Each row is a point on a landscape with many valleys, with its height.
A ball rolls from a point to the lowest of its 2 nearest points, and stops where none of them is lower. Distance is the straight distance between rows; heights are no part of it.
popiv: [ 68  94 134  83  70  98 112 132  85  91  67  79  71 119  99  99  52 120
 112 115 115 105 122 130  84  89  93  75 104  81  89  82 113]  (h 573)
Kabeg: [113 128 103 108  62 127  97  61  86 141 102  73  97 125 113  65  97  77
 128 121 117 107 112 126  74 113  79  61  91 101 109 103 103]  (h 733)
Muk: [105  89  79  79 122 100 105  99 108  63  92  94  91  60  90 104  97  65
 118 112  99 101 103 108 114 121 107 100 132  98 111 109  81]  (h 389)
Sitis: [118 101 107  91 109  86  74  80 127 126  97  59  52 142  95 105  94  68
  99  96  79 103 111  76  66  97  89 133  75 108 113 113  86]  (h 319)
fodom: [ 76  80  91 112  91  96 113  99 106 101  69  84  85 112  83  71 110 121
 131 120 124  78 152 122  70  75 111  79  98  88  91 121 116]  (h 266)
Fad: [121  66  61  84 108  94 106  98 115  86  84  81  50 121  94  87  97 103
 152 111  61 113 101 106 107  82  73 116  93 103 104 125  70]  (h 430)
dorot: [ 88 128 126 112  70 105  79  79  91 114 109  97 122 104 115  91  69  65
 124 127 134 111 123 123  95 136 106  73 121  94  91 113  96]  (h 758)
vare: [ 64  87  95 103 122  84  99 102  94  85  86  76 112  91 114 100  95 143
 124 121  97 135 175 105  91 103 133  80 113  74 104 113  97]  (h 129)
Voge: [ 91  82  99 124  68  88 107 140 104 110 136 137 120 126 107  83  84 110
  76  88 100  88  71  94 115  68 110 113  92 111  59  76 119]  (h 559)
savu: [ 85 138 115  99 115  88 102 111  96  87  80  69 107  95  67 135 118  96
  65 114 130  86 110 107 116 142 110  78 117 135 133  86  96]  (h 819)
Ziz: [115  73  99 120  57 114  78 103 108  63 131  76 133  94 103 115 116  70
  79  89 104  84  55 114 104  93 126 122  86 102  94 109  97]  (h 560)
gido: [116  96  76  74 114 114  94  70  99 114  80  62  54 141  97 100  92  83
  93  88  72 121 109  86 104  81  95 106  71 104 156 101  75]  (h 352)
dapek: [124 115  91  95 114 105 128 104  68 118 129 117  99 110 116  88 119 104
  95 107 136 118 120  96  83  92 124  85 133 112 128  81  90]  (h 480)
Rom: [122 140 111  98  96 123 145  83  75 107 126 103 104 113  87 103  96 137
  92 101 127 105 140 105 140 101  90  70 113 138 102  94  85]  (h 515)
dev: [107  62  92  98 105  86 104 134  96  86 150  88 114 102 105  98 109  97
  98 103  86 104 123  84  77 110 123 139  84  99  95 137  78]  (h 317)
Luko: [114 104 112 132  64 124 114 110 115 106 113 137 130 141 107  59  96  83
  80  76 112  78  67  90 102  83 100 103 115 129  91  63 104]  (h 602)
gomi: [ 89 122 133  98  83 108  80  70 100 142 109  64  92 149 107  88  85  47
 117 129  93 117 116 125  78 108  95  87  88 101 148 117 109]  (h 711)
semo: [ 66  98 111  89 112  73 115 127  93  75 102  83  92 117 104 124  85 104
 129 114  84 127 159 100 105  97 114 102 122  95 154 110  98]  (h 191)
lag: [122 118  87  98  90 107  77  69  98  89 131 107 108  67  93  91 102  79
 106 101 119  80  93  86 109 117  65  96 108 124  89 106 113]  (h 730)
faf: [ 67 157 119  94 119  89 131  97  82 100  74  70 100 129  58 116 114  89
  97 122  98  96 143 117  87 121  82  91 112 137 151  92  92]  (h 801)
let: [ 80  87 115 111 102 109  87  90 122  80  63  83 129 121 106  80 111 133
 131 105  88 108 148 100  77 101 118  89  78  66  88 115 119]  (h 200)
gove: [115 104 134 111 120 119 108  90 113 137 122 114 102  93 135 114  94 100
 101  85  85 143 111  68 139  87  86 105 111  80  85  92  82]  (h 531)
mem: [ 70 110 124  83  93  91  94 121 113  93 118  79 115 140 103  95  93  83
 112 119 102 134 129  96  55 110 122 106 122  85 140 108  99]  (h 240)
Vipet: [102  93  84  90 141  86 101  91 130  92 105 107 110  50 102  78 122  63
 116 104  77 104 115  78 117 121 121 138 136  66  91 140  75]  (h 440)
tofev: [124  72  93  83  95  81  68  73 165  96  96  74  76  89 136  82 112 101
 121  83  63 109  68  88 143  92  83  94 125  77  86  92 107]  (h 589)
biza: [128  50 103  95 123  82 144 146  99  99 134  76  76  77 104 120 113 116
  88  89  91 118 122  91 115  81 114 133  66  91  96 132  66]  (h 360)
kizol: [107  95  76  87 117 133  85  88  92  95  92  79 130  46  97 115 114  92
  81 101 103  88  97 111  69 110 153 128  99  71 120 131 101]  (h 280)
volup: [140  72  73  75  77 119  80  87  83  79 135  80 122  56 127 114 105 102
  68  92  95 102  48 107 104  97 117 114 101  85  99 101  97]  (h 522)
Zatik: [ 99 133 101  95  77 111 126 101  70  91  89  88  84 126  85  96  72 133
 123  96 102 119 140 109 107  79  78  67  99 129 121  94  93]  (h 543)
delan: [ 91 118 121 138 117 100 108  94 137  99  82 116 124 132  94 101 125 121
  97  81  93  98 100  98 139  85 105  87  82  82 100  95 108]  (h 517)
Pubob: [ 97 138 111 108  81 115  67  49  84 122  86  83 113 112  83 100 116 119
  66 107 104  85  92  75  74 111  99 104  84  91  80  86 109]  (h 618)
Subi: [105  48  74  77  94  87  79 108 135  98 100  71  52  87 108  74 102  67
 131  91  64  93 101  89  82  71  93 133  87  73  80 135  89]  (h 479)
kogo: [122 127 108 103 126  94 114 106  83  97 132 123 128  66  99 131 115 127
  45  95 130 118  82  89 138 113 116 120 119 120  93  99  76]  (h 445)
bozig: [ 74  78 126  96 112  80  85 110  63 107  78  96  81  53  90 125  67 125
  97 128 132  88 111 114  90 103 101  81  79  72  51  97 132]  (h 262)
guvuz: [108 105 120  98 100 108 118 127  81 133 118 120  92 108 114  84  69 101
 111 107 127 115 123 102  64  92  95  89 120 112  90  75 115]  (h 509)
subu: [ 73 128 126 129 135 102 102 102 111  79  86 129  95 110  78 125  96 107
 113  93  85 102  97  91 117 112  96 121  95  79 127 108 114]  (h 457)
tuve: [ 74  97 109  94 100  83  80 116 105  95  84 127  83 111  85 122  95 124
  69  71  77  89  48 100 111  95  93 127  73  80  89  56 132]  (h 246)
nik: [112 128  93  73  86  84  95 102 114 135 110  68  89 158 101  93 100  55
 117 113  93 117 124 130  57 117  94 114  91 139 171 120  86]  (h 688)
feb: [128  62  78 120 110 105  99  76 127  99  58 103  78  83 112  87 137 117
 134  86  86  77  62 120  94  61  94  62  89  90 113 103 136]  (h 473)
dob: [118  70  42  96 110  82 105  62 120 107  39 109  59  98  94  60 133  99
 121  99  56  95  48 120 125  66  83  77  80 109 105  85 117]  (h 528)
paluz: [ 89  89 101  98  93  78  71  97  98 128 121  71  94 147 111  78 109 104
 101 102  95 117 118  82  50  90 117 137  82  80 126 108  98]  (h 281)
sufe: [ 68  94 117 105 101  83 122 117  93 100 146 155 106 143  85  98  74  70
  68  99  89 100  87 103 117 106 100 135  97 116 127  95  96]  (h 364)
nez: [ 55 115 119 112 120  94 116 103  96  88 117 126 116 127  76 134  81  74
  80  96  92 136 114  93 121 123 120 130  96  82 152 114  87]  (h 408)
fos: [ 68 108  99  72  85  97  95 114 119  79  78 111  78 134  91  73  69  99
 123  98  83 100 107 110 110  98  72 110 115 133 105  88  85]  (h 632)
pebop: [105  35  94 138 102  78  98 132 112 114 110 111  78  89 131  69 112  94
 111  97 115  75  94 100  77  50 134  93  84  90  59 107 141]  (h 466)
zani: [111 129 105 106 110 141 103  63 110 131 123 122  93 130 106  79  96  94
 103  94  77 118  89  58 112  94  90  95 104  88 100  92 101]  (h 568)
Tede: [ 98 106 108 106  88 107 103  76 137  81  78 102 114 126  96  94 100  83
  99  69  69  99  64 119 168 103  83  76  82 102 103  90  96]  (h 539)
nunan: [ 83  89 111 119 122  52  89 114 113  96  73  90  86  77  86 120 111 141
  70  80  91  83  80 103 121  79 114 106  69  86  83  79 139]  (h 189)
komo: [136  88  93  94 109 125 119  99  78  87 135 118 108  65 121 124 109  84
  68  83 108 124  70  97 126 119 115 103 129 103 127  90  83]  (h 486)
lodub: [116 107 115 110 125  98 111  87 103 112 127 120  98  63 135  85  96  66
  97 103 101 125 122  71 130 114 109 127 140  87  80 120  57]  (h 487)
dif: [127  80  91 121  55 123 122 113  98  71 122  97 124  96  94 107 103  95
  84  84 134  72  77 124 118 101 105  77  75 130  82 111  76]  (h 586)
muge: [ 87  87  86  83 110  79 102 149 106  76  84  89  62 118  82 104 107 128
 110 102 105  77 114 105  55  90  85 103  96 133 105  95 100]  (h 227)
Fiv: [ 66 102 142  88 109  86  76 100 126 124  63 115  93  99  94 111  89  95
  85  88  69  88  74  78 117  91  92 121  89  57  54  76 118]  (h 294)
vonem: [110  87  89  98 108 124  88  92 112  98  72 104 104  66 119 124 126 125
 107 111 118 110  94 122 102  97 128  62 122  64 108  91  93]  (h 394)
Tedal: [ 80  97 105  71  84  90 100 102 104  87  89  83  75 113 106 101  75 105
 125 111 106 102 136 104 101 114  63  93 102  83  73 113  82]  (h 603)
vubip: [121 124  84 122  77 119 130  91  73  90 121 120 115  93  96  92 112  95
  92 108 156  83 104 129 137 117  95  66 107 147  77 104  88]  (h 549)
zege: [111 116  85 104 116 117 108  64 101 120  59 104 114  43 100 117 125 135
  90  98 124  92  89  86 149 112  83  56 109  80  65  79 101]  (h 666)
nime: [ 90 143  65  70 116  95 118  74  71  93  98  96 110 128  89  98 102  79
  63 117  84 100  92  97 124 142  67  94 106 160 154  76  99]  (h 770)
zim: [ 78  79 134 113  69 112 115 130  84 126  69 134 100 127 116  88  66  96
 100 102 122  93  98 114  77  73 111  70 102  76  90  78 116]  (h 542)
Pip: [137  57  62  77  99 114 123 102 116 103  81  83  60 152  97 101 109  86
 108  93  60 111  78 103  83  61 106 129  81  97 129 106  57]  (h 386)
tolun: [108  42 122 119  67  75  91 131  90 106 125 109  93  87 123 103  91  90
  84  78 108  78  87  90 103  66 119 103  70  92  40  95 106]  (h 514)
mami: [ 96 123  79  83  90 114  99  53  74 111  78 114  94  86  94  98 108 144
  79  96 110  85  85  82 120 109  74  92  78  79  60  90 117]  (h 638)
gesi: [105  59  91 132 109  94  88  97 126 113  71  98 102  76 114  63 135 133
 130 101 106  74  91  93  65  64 109  76  89  70  66 100 140]  (h 404)
famo: [116  82  65  94 106 119 110  85 101  93 108 105 105  86 119  70 132 118
 103 125 127  95 102  98  95  80 124  70 128 100 111  89  92]  (h 447)
Bune: [102 112 117  85 103 103  79  92  37 126 114  97  93  63 103 141  70 124
  94 129 117 109 102 105  70 101  72  89  86  96  83  92 124]  (h 225)
ledi: [104 118 118 103  72 109  73 118  97  76 119 101 146 105 113  89  81 123
 119  95  99  99 105  96  58 123  85 102 115 106  66 105 103]  (h 298)
vudo: [ 67 104 114  79  86  97  62 122 111  81  70 126  73 108 108  94  47  86
 113 120  77  87  87 106  76 114  53  88 120 131 118  66 132]  (h 662)
bokoz: [104 109 108 121  91  93 105 128 121  69 105 121 144 102 117 112  98 148
 101 104 110 104  92 103 105 125 110 103 108 110  55 109  84]  (h 354)
Nomu: [ 97  98  64  98 106 123  92  78 102  71  58  93 116  27  99 117 124  92
 107 107 109  95  73 131 108 117 135  81 129  83 124 116  96]  (h 336)
Boke: [113  61 104  89 113  68  90  96 156 111  88  99  84  76 128  80 112  90
 141  79  56 105  71 100 101  66  77 114 109  61  62 117 108]  (h 533)
Sadiv: [123 121  90 103 109 129 114  87 100 118  94 123 105  47 102  96 128 105
 103  96 128  74  93  85 108 120  90  96 128  98  61 108  90]  (h 699)
Damut: [ 99 126 115 116  78 121  94  60  92 129 104 122 117 139 111  74 106  86
  72 101 113  85  82  78 110 113 101  84 112 106  89  63 108]  (h 596)
zufek: [138 127  95  97 103 119 112  83 117 118 125  87  85 151  86  82 115  54
 124  99  83  93 105  92  74 102  86 101 106 158 149 114  80]  (h 663)
pom: [ 81 118  94  99 102  88  86 127  85  89  88 115 103  89  80 129 109  64
  62 121 136  82  79 112  70 131 125  88 122 130 128  65  97]  (h 840)
kefep: [125  92  89  93 122  80 127 124  91  82 139  98 103  76  82 108 121 124
  65  78 101 106  96  89 150  97 106 135  88 114 107 108  92]  (h 405)
Gaka: [ 86  95  85  89 104 111 104 116  65  96 105 113 129  63  93 115 108 105
  73  87  93  93  75  93  69 105 138 140  83  66  82 115 100]  (h 239)
zovus: [ 82 130  71  83 107 100 118  76  46  75  94  78 114 106  81 135 105 100
  89 112  88 109 124 114 100 128  94  83 106 119 169 100  87]  (h 785)
Vani: [117 128  66  75 103 117  91  80  88  81  94  91 112  98  98  87 102  81
 105 105 100  85  93  98 107 128  53  57 116 157 112  83 107]  (h 753)
Dezum: [104 121 111 108  79  94  87  97 120  74  83 101 123  70  87 126  93 109
  99  82 101 106  82 115 167 120  81  82  92  95  62 104  98]  (h 481)
zar: [118 110 103 106  84 122 105 106 116  97 116 127 114 162  82  60  85  70
 109  88  84  87  81  84  81  86  69 109  95 150 119  95  90]  (h 635)
geko: [ 95  74  96 117 128  74  99 123  79 112  78  88  83  15  81 124  92 134
  97  93 112  91 105 119 129  82 115  86  78  74  71  99 136]  (h 259)
vizo: [ 88 136 110 123 101 106  86 102 101  95  79 120 133  76 108 124  85 121
 104 105 116 116 119  92 140 144 102  92 123  89  51  98  64]  (h 419)
Tadan: [ 91 130 142  94 104  87  80 119  76 118 112  87 110  87 104 125  74 130
 115 108 103 109 113  97  47 129  72 109  77 103  79 117 101]  (h 256)
Reluk: [ 91  97 107 101 102  79  89 131 107 110 140 145 105 113  79 118  83  72
  65  70  67  95  76  70 111  96  97 172  90  93  87  85 113]  (h 316)
sigim: [ 75  71  95  98  99  77 116 155  90  85 125  97  99 119  84 116  95 109
 117  94 106  92 107 111  49  79 108 136  79 111  98 131  94]  (h 274)
litu: [105 110  93  85 121 105  95  92  79  99 128 113 108  89  82 129 104  80
  54  73  74 104  71  68  84  96 112 162  74  89 126 111 112]  (h 275)
fuzo: [ 99  85  98 151 110 100  91  97  86 126  98 103 110  80 103  73 105 117
 134 125 136  79 133 104  70  72 117  67 108  99  89 102 147]  (h 332)

Where does a ball stop that starts at each point below?
Tede: Bune
delan: Gaka
Ziz: muge
tofev: vare
Boke: vare

Call two points neighbours if one is among the 2 nearest of the other. Go from one point of each pair to the other, from neighbour to neighbour, staying as low as possible. Name the highest point that can't be avoided.
Gaka / Bune: Tede
Bune / nunan: bozig
muge / Rom: dif
